Each row is a point on a landscape with many valleys, with its height.
A ball rolls from a point to whichever of its 2 nearest points has the largest drop for the distance, and stops where none of them is lower. Distance is the straight distance between rows; heights are no part of it.
fafon height 698: [ -4   7   5 -30 -13  13  -5  56 -14  12   8  36  25 -12 -20  -7 -32 -36
  -4  42  22  -7  -2]
givi height 580: [ 13 -35 -23  -2 -58  22  -8  34  20  -5  -1   6  -5 -36   2  10  33   8
  -6   1 -24 -22 -14]
sepi height 671: [ 14  34  39 -49  45 -32  24  23 -25   9   7  18  23 -11  14  20 -32 -12
 -15 -14  28   8  20]
mopi height 101: [ 22 -29 -19 -12  -6  -2 -14  36  17   0  -3  22 -38 -20 -14 -23  31  50
  26 -21 -14   3  73]
Mufu height 112: [ 20  23 -10 -24 -19   9  39  -5  -2  23  16  -2 -33  47 -24 -37  24  12
 -10   3  -1  -4  62]
tivub height 236: [ 16  22  18 -37  16  16  56  11 -49   7  -4 -12   8 -32  16  36 -29 -10
  18  52   1  43  10]
Mepe height 36: [-27 -58 -45  42 -31  30  -2  -8  24   4   3 -11 -31  -6  -6  24 -10 -10
  39  31 -22 -15 -34]
Dafet height 155: [-10  30 -11 -19   0  27  38  15 -22  20  33  -8 -28   2  36  34 -21 -15
  26  66  -2  34  28]
Dazar height 240: [  4  20  -5  18   1  -6  -4 -22  -4   8  -7  24  37  28 -11 -42  -9 -32
  10 -15  10  11  31]
mos height 685: [  5  13  36 -22  16 -19 -15  38 -16   0  -5  31  32 -15 -12  -7 -11 -29
 -18   6  31   1  18]
pek height 683: [-14  -4   8   4   0  38   1  11 -23  -2 -10  22  42 -19 -13  -3 -49 -44
  29  52  10  18 -29]
tapim height 278: [  7   4  45  12  70  32  -4  11 -11  -3  -5  18   6  15  -9   0   2   3
 -28 -27   7  16 -27]
sano height 349: [ 20 -16  13 -14  -5 -23   5  14 -13 -14 -32 -12  -4 -49 -30  -6  -9  29
 -17  -3   1  -8 -33]
mobu height 264: [ 12 -14  -1  -9  50 -18   7   6  -2   6  -2  18   7 -31   3  15 -22  32
  13 -53   3  15  10]
lati height 303: [  2  35  -5  26   1 -32  21   1  -3   2  16  23  -3  -2  10 -34 -35  -8
  23  14   8  12  27]
Bome height 283: [-38 -41 -21 -39  23  11   6  32  -3  28  16  -8   8 -26   6  31 -27 -14
  15  44  19  -2  -5]
bosim height 293: [-11  18 -19 -16 -58  38   1  20  -4   5  20  10  34  -9  20  20 -24 -30
 -12  46 -14 -11 -69]
Petu height 557: [ 14  -7  -7  26 -30  13 -18 -38  11 -28 -39  -9   2  11 -34 -18  25  29
 -12 -38 -29 -23 -51]
Pev height 519: [-14 -43  20  16  46 -17 -25 -24   4   2 -19 -17 -14 -17  -3  67  11  13
  17 -20  22  39  30]
kurip height 166: [ 17 -10 -21  -2 -41  27  29  24   8  18  19  18 -51  30 -51 -35   4   5
   9  31 -10 -31  35]
Tamo height 382: [ 10  15 -25 -32 -17 -20  25  17 -11  -1  -2   4  37 -27  10 -34   5   2
   0 -11 -14 -17   8]
Tufi height 186: [-46  -9 -32 -15 -37  -6  14  -9   9  -4  18 -23   3  41   3 -12  -1 -28
 -12  27   6 -43 -30]
Zur height 139: [ 24  -5  12 -11   2 -33  -1  27  -2   5  -6  14 -34 -23 -18   0   7  25
   7  -5  15  19  78]
finuk height 393: [-16 -64  -7 -18  36  30   7 -20   4  -6 -14 -43  15 -32   8  23  27  20
  17 -25 -15  14 -31]
dal height 298: [ 12 -12  -5   1  24  -6  -5  14  -1  31  11  23  12 -50   8  60 -42  20
  -7 -19   7  18 -25]
saker height 501: [-34 -27  29  12  46  -9  -7   8  -6  -8   2 -21 -14 -13  23  35   8 -25
  24  28  23  35  34]
letu height 531: [ -1   4   5  34 -13  -3 -16 -49   9 -47 -29 -23   5  33  -4 -43  40  10
   8 -34 -28 -11 -23]
gug height 608: [  1  28  21 -26  23 -57 -46   5  11  -3  -5  -6  -4  15 -22   1  19  42
 -55 -60  13 -42  -7]
muked height 222: [ -7  14 -17 -14  12 -19 -60 -36  14  -7 -18  -7  26  50 -24 -40  41  42
 -20 -67 -23 -44  -6]
lapo height 107: [-18 -44 -31  31   8  50   1  13  11  16   6 -13 -30 -35  20  48  25   8
  33  30 -34   8  -9]
Rog height 326: [  0  68   3  25  34 -28  -3 -48 -11  20   9  21  60  47  16 -40 -38 -39
  -4 -22  16   0   4]
Gop height 654: [ 26  37  54 -38  77 -25  19 -16 -12   7  10  11  25  34  28  29 -11 -15
 -17 -60  21  10  26]
Kiz height 521: [ 11  29  23  59 -16 -17 -19 -16  16 -29   1  -3 -21   4  41  -9  19  -3
  -8  -5 -10  20  -5]
nefe height 474: [-16   4  36  -9  39 -29  16   2  -9 -34  -4 -29   4 -15  34  -1   4 -10
  19   5  14  28  16]
rulal height 198: [ 13  -9 -17   9 -24   3  16  -5  -1  22 -16  20 -37  26 -79 -24 -26  14
  -9  20  15 -30  10]
kena height 345: [  7  57   2 -12 -50 -11  -1  18 -12  -1  20  12  32  -8  28   2 -25 -26
 -35  34  -4 -14 -42]
Musi height 348: [-21  54  -4  21  -1 -57   0  -4   3  -1  30   6   7   3  46 -11 -37 -12
  -2  12  16  -3 -11]
lipeb height 234: [-32  17 -26  -9 -65  -6 -12  -5   8  13  22   6  22  37  -4   5 -32 -59
  -2  47  22 -29  -1]
mesis height 103: [-18 -30 -35  29 -43  13   6 -20  20 -13  -2 -12 -15  21 -17 -21  -4 -10
  24   6 -21 -38 -33]
Bikof height 57: [ 23  47  31  12   5  21  34   0 -12   5  29  -7 -37  19  50  18  10 -13
   4  39  -7  49  43]
pomo height 620: [ 23  37   3 -37  32 -43 -10  -4   5  15  12   6  14  19  12  17  12  31
 -49 -80   2 -23   8]
tir height 325: [ 19  -7  27   0   7   4  29  14 -26 -14 -26  -5 -22 -32 -40  -7 -25   7
  -1  42   4   4 -19]
Zuzis height 337: [ 29   8   7   8 -26  -7 -47 -28  18 -23 -26   4   2  32  -1 -15  60   5
  -8 -39  -8  11  61]
Giriz height 216: [  4 -36 -13   1  43  -9   6  27  -1  -1  -4  -5 -23 -66  23  13   1  41
  50  -7 -18  27  21]
rano height 173: [ -6 -18 -11  21  -1  14 -11 -15   9   4  -6  15  23   7   2  -1  11 -10
   2 -17  -1  11   5]
vipe height 148: [ 27   6 -20  20 -12 -26   4  11   5  -9 -13  17 -52 -21 -24 -47  -7  63
  21 -16 -18  -4  28]
Bimog height 598: [ -6  11  15  -8   2 -26 -27  34  19   5  15   7 -15   5  -5   7  20  16
 -58 -16  20 -30  -9]
fupa height 590: [ 18  -3  -2   1 -19  18 -17  39  20   4   5  18 -22  -2  -8   2  39  21
 -45 -18 -10 -23  -3]
Mafek height 571: [ -8  24  13  26  18  12  16 -38 -13   1  15  -5  25  -7  47  42 -37 -13
  16  14   1  52 -32]
Bibar height 133: [-28 -12  -5   5  -1 -18 -55  -8  25 -14 -11  10  29  29 -28 -48  32  -5
 -14 -41   5 -47  -4]
vabo height 197: [-10   1 -44 -37 -45  18  27  -8  -9  14  10 -11  54 -20  35  24 -11 -29
  10  25 -11  11 -23]
Gul height 226: [-14 -65  -4 -19 -23  18   1  19   4   0 -19 -27 -38  -9 -38  10  20 -12
   6  39   6 -25   9]
gek height 225: [ 22  -1  32  18  37  -2 -33   6   1 -11 -27  26 -12  -2 -46 -16   0  34
 -17 -41   7   1  -7]
pon height 272: [-11 -33  -9  26  -2   0 -26   0  23   9   1  -1 -60  24 -18  20  21  24
  -5   2  14   1  42]
Gugav height 392: [ -8  66   7  -3 -25 -25 -16   5  -7   1  26  23  48  -1  48  -8 -33 -46
  -7  33  14   7  -5]
kifo height 212: [-15  -3  25   0  41  50  12  20 -12   1   4  -1  -4   4   2  11  -9  -8
 -20  20   1   8 -47]
dof height 37: [ 21  43  -6 -34 -24  -9  42 -17 -20  15   0  -8  13  41  -6 -15  19 -15
 -34   0  10  -5  38]
sef height 572: [ 30 -27 -25  18 -85   0 -26   2  18 -28 -24   3 -21  -9 -36 -10  33  20
   1 -19 -34 -45 -25]
bubat height 371: [ -8 -57   5 -36  12 -15   3   8   2 -14 -19 -48   2 -58   1  12   6  19
  -1  -3   4 -10 -49]
Dupin height 600: [-10  -9  17  29  23   4   6 -62  -7  -5  -1 -21  46 -21  25  42 -20   4
  21 -23  -2  47 -46]
Tonuf height 322: [-22 -23  -6 -15  36  -1  -5  14  -9  36  20   1   7 -39  13  77 -41  -2
   6  25  25  24 -18]
rad height 64: [ -7   8 -32 -42 -27  12  47 -21 -12  12   7 -21  17  22  27  15  14 -24
   1  16  -1  22  34]
Bori height 171: [  5 -36  -5  27  33  23   3  32   0   3  -1  -8 -55 -52   6  20  20  31
  52  31 -28  18  31]
Gudel height 426: [-19 -22 -12 -37   7 -17  29  17  -6 -12  -5 -17  22 -33  20 -33  -5  -7
  35  12   0   2  11]
Valo height 199: [ -2 -43 -31 -27 -44  16  13  50   9  25  15   8 -35 -14 -38  -6  -4 -12
  11  44   4 -39  20]
Bamur height 479: [  3  51  17  37   3 -22   2 -41  -1 -29  -6 -22  26  19  36 -42  15 -12
  -7 -25 -12   1 -19]
lig height 15: [-23 -14  14 -15   7 -12 -25   1   8 -37 -31 -25  -7  29 -48 -68  29  11
  -4 -15   1 -56 -15]
susid height 353: [-22 -48  -7 -27  45  13   0 -24   4 -12 -25 -32  -3  10  -9 -11  26  28
  11 -42   2   8   2]
Tunuz height 407: [  3  58  10  19  13 -39  -7 -60  -9  -1   1  -5  86   8  21 -29 -13 -18
  -2 -52  -6  -6 -28]
Tov height 239: [-24 -31 -46 -41 -12  48  16  40  -5  38  26   4 -14  -9  -8  31 -20 -17
  17  58  -1  -9   2]
Ralog height 80: [ -8 -35   8  36  20  58 -27  -3  11   8   4  13  32 -15   8  35  22 -13
   4 -15 -14  28 -36]
sulu height 250: [-37 -71  -9   0  10   7 -28  12  25  -8 -12 -20 -43  11 -27   0  28   7
  12  12  13 -17  16]
takun height 292: [  1 -10 -28 -43  25   0 -24 -25  14  -7 -10  -7   6  41  -2 -21  45  52
 -11 -76 -20 -14  13]
ligar height 310: [-10  18 -43 -12 -50   4  30  -1   4  -4  16   6  41   1  37 -37  -3 -29
  18   6 -27 -15 -13]
Tek height 134: [-12 -28  26  19   7  29  -1   3  -1 -30 -32  -3 -17  15 -54 -48   2 -13
   6   9   1 -24 -29]
Ruv height 200: [  1   8   3   2 -82  13  -9   9   5   6  17   1 -17  30 -11  20  11 -54
 -21  56  11 -22   8]
Zoz height 655: [-23 -28  -4  22  14   7   7 -26 -10 -14 -24  -3  41 -18 -19 -23 -42 -23
  47  13   3  15 -32]
ripu height 542: [  6  26  16  54   7   2  -6 -12  10   0  22   3 -15  -2  54  27  -8  -7
  -9  12  -8  39 -21]
katu height 630: [-21 -16  -4  22  10   3  -1 -46 -11   5  -3   0  62 -13 -18   3 -50  -6
  13  -5  10  12 -68]
bubu height 169: [ 39  52  50  17  43   9   4   5   2   2  29   7 -26  22  63  27  12  -3
 -25 -24   7  32  29]
Nebi height 185: [ 19  -6   4  12  -2 -17 -30   8   7 -20 -29  20 -53   7 -67 -50   0  64
   3 -22  -8 -26  11]
bufe height 145: [ 31  46   7  29 -45  20  23  -3   4  14  23  -4 -61  25  15  19  10   7
 -42  25  -8   9   4]
viru height 177: [  8  34  23  33 -51  -6   0  -7   1   1  11  -4 -28  24   4  18  -4 -27
 -33  45  15  -7  -2]
sov height 301: [ 33  20  10  20 -15  -7 -30 -12  19   2   5   5 -51  45  -1  -8  40  27
 -22 -27   3   8  58]
dirik height 635: [ 22  43  11 -13  44 -31  -1 -24  -1  20  17  22  41  19  32  12 -15   0
 -22 -73   5   0   5]
lize height 294: [ 26  -1   6   6   6  11  40  -4 -29  -4 -22  -7 -14 -27 -10  10 -10   9
  21  21 -12  36  13]

Call two points neighbours if one is among the 2 nearest of the other. Go from one point of each pair to the other, from neighbour to neighbour, staying as low as possible. Name the highest point that can't be avoided.
Ralog, vabo | tapim
Bikof, Mepe | lipeb
dof, Mepe | Tonuf
mopi, vabo | rulal

Write out the way that a ball takes from each point below.
susid | takun muked Bibar lig
sov | pon sulu Gul Valo kurip
Pev | mobu Giriz Bori lapo Mepe
dal | mobu Giriz Bori lapo Mepe
Tonuf | Bome Tov Valo kurip
